Each scene shows the same named points in several views. A view is turned or mirrored, and shifted as a whole, has a little noise and may leave points out.
In the rows, zero is written as 100.

Scene 1
View 1
j_315: 78	105	103	82	98	71	96	90	89	89	117	107	107	99	118	106	91	83	114	91	128	104	103	93	91	95	107
j_731: 87	120	92	118	112	90	112	93	100	52	120	62	110	79	134	100	123	98	98	76	110	123	151	72	84	95	112
j_796: 58	131	100	118	81	68	143	92	125	71	95	86	112	86	123	61	109	147	114	92	112	117	144	96	94	93	125
j_671: 80	132	91	128	105	87	124	93	111	54	110	61	111	75	131	87	128	120	99	76	101	123	158	75	88	96	119
j_388: 89	136	88	135	100	88	120	98	112	54	107	59	98	71	127	88	137	121	90	67	100	122	158	67	88	105	123
j_443: 71	124	98	114	98	78	126	91	111	64	109	77	113	84	128	82	112	121	108	86	112	119	145	87	91	93	117
j_853: 97	118	92	109	87	75	101	101	98	77	108	89	81	86	115	100	120	98	88	69	123	105	121	72	89	110	115
j_26: 92	99	96	92	123	87	93	91	80	57	133	74	114	88	137	119	108	63	101	83	129	118	131	74	82	91	98
j_70: 93	104	90	110	81	69	125	102	104	51	111	74	84	90	129	79	121	107	82	80	151	115	140	73	83	102	108
j_380: 79	139	98	109	108	87	90	89	99	98	108	97	112	81	110	112	110	103	115	74	79	106	119	84	96	102	124
j_739: 68	90	98	100	81	60	153	97	112	35	115	71	107	100	146	56	103	118	98	103	173	124	151	91	82	84	100
j_809: 77	132	98	109	132	99	93	84	94	75	123	75	132	77	128	120	112	87	119	80	78	120	138	81	90	90	115
j_530: 102	74	96	72	111	76	86	96	70	58	138	87	99	102	136	120	97	43	93	88	166	110	110	76	79	93	86
j_229: 59	140	99	124	87	75	140	91	125	72	96	81	116	81	123	65	113	148	115	88	98	118	148	93	95	94	127
View 2
j_530: 118	110	97	124	100	66	51	126	73	138	70	112	70	137	100	75	94	117	115	103	120	102	61	106	83	151	76
j_380: 113	126	133	115	120	95	81	81	117	110	136	102	106	106	97	123	120	69	122	84	85	81	94	115	82	117	99
j_26: 115	113	116	115	115	67	59	113	91	140	89	103	90	124	108	86	94	103	115	91	100	97	70	110	104	128	102
j_809: 119	122	129	106	129	77	69	90	109	126	118	96	105	111	112	116	105	79	114	82	77	85	84	123	108	103	128
j_388: 88	119	169	116	121	84	96	100	132	142	131	90	132	92	108	81	109	88	138	68	87	95	90	89	128	115	95
j_229: 97	110	141	110	109	85	134	100	151	125	131	81	140	108	117	113	138	70	134	68	107	91	104	88	117	93	88
j_739: 94	91	115	115	89	60	132	140	130	150	80	81	124	134	124	73	126	105	134	77	142	112	82	72	125	113	65
j_315: 119	114	99	119	100	83	84	105	102	114	103	105	89	130	98	112	122	86	119	95	116	91	84	108	70	130	74
j_796: 97	106	131	113	102	82	137	108	147	126	122	82	135	115	115	108	139	75	134	71	117	94	100	84	111	99	77
j_443: 100	110	134	112	110	78	111	106	131	131	116	88	124	113	114	100	123	82	129	76	106	95	92	94	114	105	91
j_671: 94	115	155	113	120	79	101	102	131	141	122	88	130	101	115	89	112	85	132	70	90	95	89	94	129	107	102
j_70: 91	109	139	123	101	78	100	120	118	142	104	96	115	113	105	70	114	102	136	79	118	103	80	80	110	133	64
j_853: 98	121	144	126	107	93	83	102	111	126	122	106	107	105	92	85	113	90	135	84	103	93	85	93	87	141	66
View 3
j_315: 111	97	107	122	109	99	100	96	109	64	111	103	117	110	114	78	87	121	135	122	94	102	109	87	90	113	115
j_380: 116	108	116	87	122	91	90	95	105	80	116	75	111	133	103	82	130	98	114	108	96	90	101	82	85	105	100
j_26: 127	69	95	107	120	92	96	83	112	93	131	109	86	99	122	98	79	119	113	108	126	109	103	99	87	97	127
j_853: 87	90	106	97	123	106	94	101	92	93	123	112	115	118	87	76	105	113	115	95	104	95	97	70	86	93	130
j_388: 80	100	104	68	119	102	85	110	82	126	134	84	92	119	89	111	109	97	97	87	117	72	97	70	84	68	118
j_671: 88	104	102	73	113	99	86	109	86	121	130	78	88	114	99	119	99	100	104	95	115	71	102	76	85	71	111
j_796: 64	136	108	88	93	109	91	127	79	100	112	69	108	113	97	119	86	107	128	113	87	56	113	64	90	78	99
j_443: 88	111	104	88	106	100	90	110	90	104	122	79	97	112	104	113	91	106	117	107	104	73	107	77	88	82	108
j_809: 135	95	107	82	121	83	88	87	112	94	126	69	86	120	121	107	114	96	106	109	116	91	103	99	85	96	98
j_70: 70	90	97	102	110	112	95	111	83	108	128	115	103	100	93	100	73	121	120	97	112	86	104	70	89	78	135
j_731: 103	88	99	82	117	97	89	99	94	114	133	91	85	108	107	113	94	105	105	97	122	85	101	85	85	78	119
j_530: 123	54	91	135	118	99	105	80	115	77	129	141	99	87	123	78	58	136	127	114	123	126	104	100	89	107	146
j_229: 71	136	109	80	97	104	87	125	81	105	113	61	103	118	98	123	97	100	122	110	90	54	111	67	89	76	94
View 4
j_26: 118	84	85	93	117	106	124	80	101	144	98	130	116	111	108	94	90	110	132	104	102	100	97	76	111	111	97
j_796: 146	112	83	127	61	81	99	112	46	78	93	114	124	72	86	97	75	74	107	126	92	113	98	118	98	91	82
j_229: 146	110	95	122	63	74	97	117	48	79	86	115	123	72	92	101	61	74	104	121	91	113	91	118	99	91	79
j_388: 134	88	105	95	85	68	104	134	65	111	80	112	105	72	113	82	71	86	129	85	97	114	98	92	112	92	67
j_809: 125	92	116	97	109	85	113	93	97	119	83	135	116	111	109	111	43	105	104	102	98	104	72	88	109	106	93
j_530: 106	84	56	104	126	130	136	68	107	156	117	131	115	120	98	84	125	118	143	107	107	102	113	65	110	115	110
j_443: 138	101	89	112	79	84	105	105	64	101	90	119	120	83	98	96	74	85	116	115	96	109	96	105	103	97	84
j_380: 114	107	105	130	103	90	112	112	89	94	95	134	105	111	89	101	49	106	92	92	98	117	72	85	105	100	97
j_853: 109	98	79	127	99	96	116	124	79	107	103	120	98	94	91	76	93	102	121	84	100	120	101	77	108	97	89
j_739: 150	96	52	103	66	102	109	84	48	119	101	108	136	67	95	86	125	72	147	141	96	102	130	112	101	99	83
j_315: 110	108	68	135	105	117	123	83	91	109	113	133	115	116	80	98	91	109	108	115	101	111	92	85	101	107	112
j_731: 132	85	99	90	96	82	111	106	78	125	85	120	113	88	113	92	74	94	129	97	99	106	96	89	111	100	79
View 5
j_229: 73	128	85	104	75	120	69	125	132	126	73	90	114	89	132	92	120	115	79	80	114	121	118	107	139	89	69
j_70: 90	92	103	119	104	121	87	96	117	112	77	70	85	104	119	104	91	119	120	110	116	121	103	112	104	76	78
j_530: 115	77	151	110	121	119	122	70	104	98	125	89	94	128	81	118	64	124	115	135	110	118	65	125	81	86	108
j_809: 98	123	113	113	103	90	95	99	102	121	111	117	123	118	100	88	107	87	63	96	134	109	89	113	130	108	116
j_26: 107	95	134	120	116	102	108	82	106	107	111	98	104	124	93	108	82	105	93	119	126	114	79	124	107	94	111
j_315: 101	110	123	83	91	131	106	97	108	114	128	101	115	111	92	98	88	128	95	109	94	118	78	106	95	93	96
j_380: 95	130	90	89	90	108	90	106	95	126	114	111	117	108	102	73	112	98	80	90	114	112	95	93	111	101	105
j_796: 73	123	89	100	73	130	72	125	136	124	74	85	113	87	132	98	115	125	85	83	106	123	115	108	133	85	63
j_388: 86	112	79	128	105	95	73	105	108	122	66	84	92	102	126	84	113	88	98	93	138	114	117	105	127	87	89
j_739: 79	86	129	124	91	137	86	105	153	103	66	63	96	95	128	133	86	144	107	110	107	129	103	136	124	71	57
j_731: 93	105	106	128	110	95	87	96	111	116	83	91	100	111	113	98	101	94	90	104	136	114	102	117	125	91	98
j_671: 85	112	92	126	100	98	75	107	116	120	71	88	102	103	124	93	111	94	87	94	136	115	113	113	133	90	88

Which points are out of place in each view (at most two, in the order of its rows)? Write - if all are in place.
view 1 | j_70
view 2 | j_796
view 3 | j_443
view 4 | j_388
view 5 | j_380

Scene 2
View 1
j_585: 68	84	108	97	73	127	122	107	107	113	96	86	135	108	53	105	106	69	86	111	100	114	126	131	97	94	92
j_205: 105	83	115	90	106	131	79	109	98	96	83	81	97	97	97	90	125	109	108	109	103	129	120	95	107	105	71
j_669: 102	73	73	91	65	111	103	101	97	99	103	101	146	110	62	120	97	79	100	120	107	126	118	121	103	125	117
j_258: 93	78	99	100	80	117	82	94	96	90	95	97	110	106	66	107	106	99	106	114	101	110	119	107	90	97	85
j_852: 62	100	129	106	90	131	81	85	110	97	91	81	98	105	59	86	112	81	99	108	92	92	133	123	91	65	57
j_399: 109	75	86	104	80	103	48	76	90	69	98	107	96	109	68	113	100	116	125	119	101	100	115	96	81	97	85
j_325: 97	79	87	107	74	105	56	73	94	74	101	107	101	110	58	112	97	105	118	119	98	94	118	105	80	89	85
j_215: 74	92	100	93	74	129	117	103	109	114	99	83	144	109	59	102	104	57	88	114	100	119	130	138	112	103	97
j_221: 92	89	113	94	96	129	81	100	103	98	89	82	107	102	84	92	116	92	105	110	100	119	125	111	108	97	75
j_788: 108	54	85	103	71	100	76	95	82	77	96	114	101	107	59	126	104	131	114	116	108	108	104	84	62	104	93
j_987: 107	96	93	85	93	128	82	100	104	101	94	81	130	104	93	93	112	77	108	116	103	134	127	120	130	121	94
j_223: 97	74	75	90	64	112	108	102	98	102	104	100	148	112	58	121	97	76	98	119	106	125	118	124	103	122	118
View 2
j_258: 101	92	120	86	104	103	110	93	103	105	97	111	99	110	76	104	104	100	107	88	92	87	90	106	116	114	113
j_399: 116	78	116	80	106	111	118	111	102	87	90	132	105	125	57	103	118	84	126	93	81	81	78	127	114	102	116
j_788: 118	74	117	68	108	124	107	99	116	84	88	117	110	130	58	128	105	79	122	101	75	97	72	97	108	107	102
j_669: 116	112	126	90	114	74	118	101	131	120	106	93	74	107	88	118	86	100	107	96	82	108	94	101	105	110	80
j_223: 112	113	128	88	117	71	117	99	132	120	107	91	72	107	91	118	88	103	106	96	85	109	97	98	104	112	81
j_987: 117	113	121	116	95	80	117	98	103	143	102	106	90	86	84	88	81	102	91	83	88	78	94	123	123	114	98
j_205: 111	90	115	106	83	119	99	85	87	132	93	116	119	91	70	94	83	95	87	82	88	66	83	111	130	120	115
j_585: 77	113	127	85	112	81	106	76	109	120	110	84	78	100	104	105	97	126	90	83	108	101	112	81	113	126	112
j_325: 104	83	118	76	111	103	120	108	102	84	94	126	96	126	66	101	123	93	126	92	89	87	87	121	111	105	120
j_221: 99	96	119	101	93	104	107	86	90	124	97	111	105	96	79	90	95	105	92	81	96	73	93	112	125	119	120
j_852: 68	95	120	86	103	101	109	80	78	102	102	114	96	105	88	79	122	124	98	74	116	73	109	108	124	123	148
View 3
j_399: 84	106	61	93	88	101	89	97	100	119	89	107	88	130	116	70	77	80	104	76	79	79	56	127	78	129	112
j_215: 93	83	96	74	95	127	128	80	111	115	116	135	77	81	99	86	112	98	89	141	109	113	106	137	100	96	112
j_205: 73	95	88	46	79	84	82	90	112	130	113	94	74	89	90	94	98	95	108	87	109	88	69	136	93	121	138
j_325: 90	98	59	102	89	106	97	93	100	116	95	114	89	130	122	69	77	81	103	91	85	84	66	127	76	122	109
j_669: 91	108	94	78	102	134	131	91	101	108	83	134	81	90	90	83	113	92	81	114	67	97	86	131	95	102	111
j_585: 93	83	87	83	93	115	130	83	109	113	124	128	81	82	103	89	106	97	94	139	108	106	101	131	89	86	123
j_221: 81	88	85	60	83	96	91	85	112	126	116	106	76	94	99	86	96	94	106	103	114	96	80	136	94	117	124
j_852: 90	67	68	89	81	92	93	79	113	125	139	110	82	110	125	76	80	91	112	123	140	104	92	135	85	112	114
j_987: 80	95	102	43	90	120	96	84	113	125	94	118	68	88	85	85	112	95	93	104	103	104	86	143	111	127	109
j_223: 92	107	94	82	103	136	134	91	102	108	87	137	81	89	92	84	114	93	82	119	69	99	89	131	94	99	111
View 4
j_669: 85	115	92	88	106	116	95	121	83	87	97	77	112	89	78	107	72	87	102	108	88	94	87	122	83	118	100
j_215: 85	118	127	95	100	128	96	124	115	113	86	66	110	84	82	102	84	87	75	98	102	81	84	98	81	134	97
j_585: 81	112	133	90	97	127	96	121	103	128	81	69	113	90	88	110	79	95	78	100	107	84	93	97	82	129	93
j_258: 81	91	107	91	87	107	93	94	82	120	90	89	113	107	97	115	96	88	95	97	86	87	98	97	98	96	87
j_221: 83	83	115	99	87	100	79	83	108	119	89	90	108	101	95	102	100	81	80	87	97	77	93	80	93	97	88
j_205: 84	67	109	98	88	86	64	68	104	113	91	97	105	104	97	98	90	79	87	85	108	79	96	78	89	82	88
j_987: 89	95	99	105	99	100	74	93	119	84	98	85	103	89	81	90	93	69	83	88	93	77	79	93	84	106	98
j_788: 79	82	86	77	86	97	94	88	43	119	94	102	120	119	103	128	83	100	122	108	81	102	111	114	103	77	84
j_223: 85	118	97	89	106	120	96	124	85	90	95	74	113	88	78	107	73	89	100	108	89	94	87	121	82	122	99
j_399: 83	83	84	90	78	98	100	81	64	111	98	105	117	120	101	122	114	87	107	99	60	90	100	105	115	76	82
j_325: 82	92	93	90	77	109	110	93	68	120	95	97	116	119	100	125	117	90	101	100	60	89	100	104	115	87	81
j_852: 80	91	139	99	73	120	103	94	111	151	80	83	111	109	104	114	125	89	66	85	87	73	97	73	106	107	80

Which points are out of place in each view (at most two, in the order of its rows)? Write - if all are in place.
view 1 | j_852
view 2 | j_585
view 3 | -
view 4 | -
